Each row is a point on a landscape with many valleys, with its height.
From any point a ball rolls to the lowest of the 3 points nearest to it. It stops when none of these is lower. Distance is the straight distance between rows; heights are no part of it.
Q_325 h=239: [125 138 134 160  94  85 166 138  76]
Q_372 h=394: [132 127 155 177 125  72 130 101 170]
Q_982 h=88: [123 148 130 102 144 130 152 107 107]
Q_120 h=168: [160 124 161 166 101  62 126 124 106]
Q_780 h=569: [142 143 141 115 172  93 173 129  86]
Q_538 h=133: [112 136 111 129 106 176  97 137 125]
Q_922 h=74: [105 113  99 157 135 126 124 110 218]
Q_889 h=488: [107 149 124  77 142 182 121  98 128]
Q_901 h=304: [154 118 177 168 115  58 127 106 139]
Q_324 h=268: [114 143 122 127 108 136 148 123  92]
Q_904 h=442: [151 128 153 161 117  85 111 100 166]
Q_276 h=451: [102 147 112  99 130 175 129 115 123]
Q_790 h=77: [143 134 129  69 160 145 128 114  88]
Q_920 h=645: [142 131 130  49 147 179 116  98 117]
Q_848 h=134: [164 127 148  93 177 120 147 186  76]
Q_675 h=259: [150 125 146 163  86  85 137 142  89]
Q_731 h=500: [129 104 103 134 144 145 106 113 201]
Q_962 h=561: [151 132 136 158  92 105 112 135 113]
Q_926 h=75: [154 111 134  52 157 158 126 148  82]
Q_296 h=235: [154 122 159 168 111  68 120 112 121]
Q_603 h=222: [148 114 116 144 117 147  89 129 165]
Q_741 h=108: [117 152 125 114 143 122 156 114 102]
Q_222 h=568: [152 120 144 165 113 104 100 125 154]
Q_133 h=57: [114 150 135 141 130  87 177 125  79]
Q_702 h=66: [157 109 130  64 163 145 138 167  75]
Q_729 h=290: [137 127 143 164 127  93 118 102 182]
Q_419 h=84: [127 128 111 140 102 159 103 130 137]
Q_393 h=185: [107 141 114 129 112 155 120 123 107]
Q_283 h=67: [ 82 100  77 156 123 128 136 116 212]
Q_248 h=246: [ 83 139  96  81 125 224  93 135 168]
Q_635 h=71: [122 131 131  70 163 160 147 196  69]
Q_356 h=308: [152 123 151 162 107  83 118 124 117]
Q_849 h=201: [121 103  89 111 127 196  81 142 180]
Q_648 h=132: [124 125 125 164 133 109 128 101 199]
Q_291 h=29: [128 128 150 162  93  62 165 157  75]
Q_76 h=178: [ 94 135 111 115 113 198 100 133 133]
Q_583 h=207: [102 123  99 104 113 216  92 148 161]
Q_367 h=98: [113 148 152  83 173 162 167 206  68]
Q_676 h=203: [104 150 124 125 115 151 131 121 108]
Q_628 h=53: [151 123 137  88 166 140 145 195  70]
Q_529 h=27: [ 78  99  91 176  98 112 136 136 213]
Q_217 h=347: [141 128 173 173 116  68 126  99 158]
Q_429 h=106: [147 120 153 169  95  59 141 145  94]
Q_824 h=298: [ 92 141 110  79 134 217 101 116 155]
Q_802 h=272: [140 122 137 150 103 127 103 128 126]
Q_491 h=181: [116 117 108 124 116 187  80 144 154]
Q_800 h=65: [149 117 164 175  95  44 153 145  77]
Q_893 h=551: [118 142 127 145 101 101 158 129  85]
Q_350 h=749: [150 136 149 118 178  93 165 144  80]
Q_105 h=76: [156 125 136  85 173 121 145 140  88]
Q_29 h=28: [ 98 125 119 177 117 108 132 111 207]
Q_604 h=81: [135 139 128  78 162 135 146 102 103]
Q_548 h=393: [ 94 146 109  89 141 197 113 108 131]
Q_454 h=354: [150 115 132 149 120 128  92 115 160]
Q_652 h=448: [148 118 138 156 123 108 107 108 169]
Q_201 h=85: [134 139 130  86 158 129 153 111  97]
Q_540 h=469: [141 117 120 142 130 130 103 113 188]
Q_938 h=277: [122 142 117 154 100 136 118 132 105]
Q_243 h=482: [113 150 119  75 150 176 131  94 125]
Q_710 h=56: [ 94  78  70 170  89 105 131 149 200]
Q_809 h=69: [150 115 131  67 169 131 138 137  86]
Q_260 h=199: [144 142 134 104 160 112 165 106  97]
Q_230 h=17: [131 124 120 142 102 149 100 137 129]
Q_432 h=619: [134 146 145 135 163  78 191 125  80]
Q_484 h=70: [ 86 122 121 184 119  96 136 110 196]
Q_204 h=157: [137 114 107 136 116 175  85 141 161]

For each start below, name the point where the ball stops.
Q_962 -> Q_291
Q_926 -> Q_628
Q_222 -> Q_230
Q_217 -> Q_291
Q_76 -> Q_230
Q_889 -> Q_230
Q_731 -> Q_29
Q_276 -> Q_230
Q_296 -> Q_291
Q_356 -> Q_291
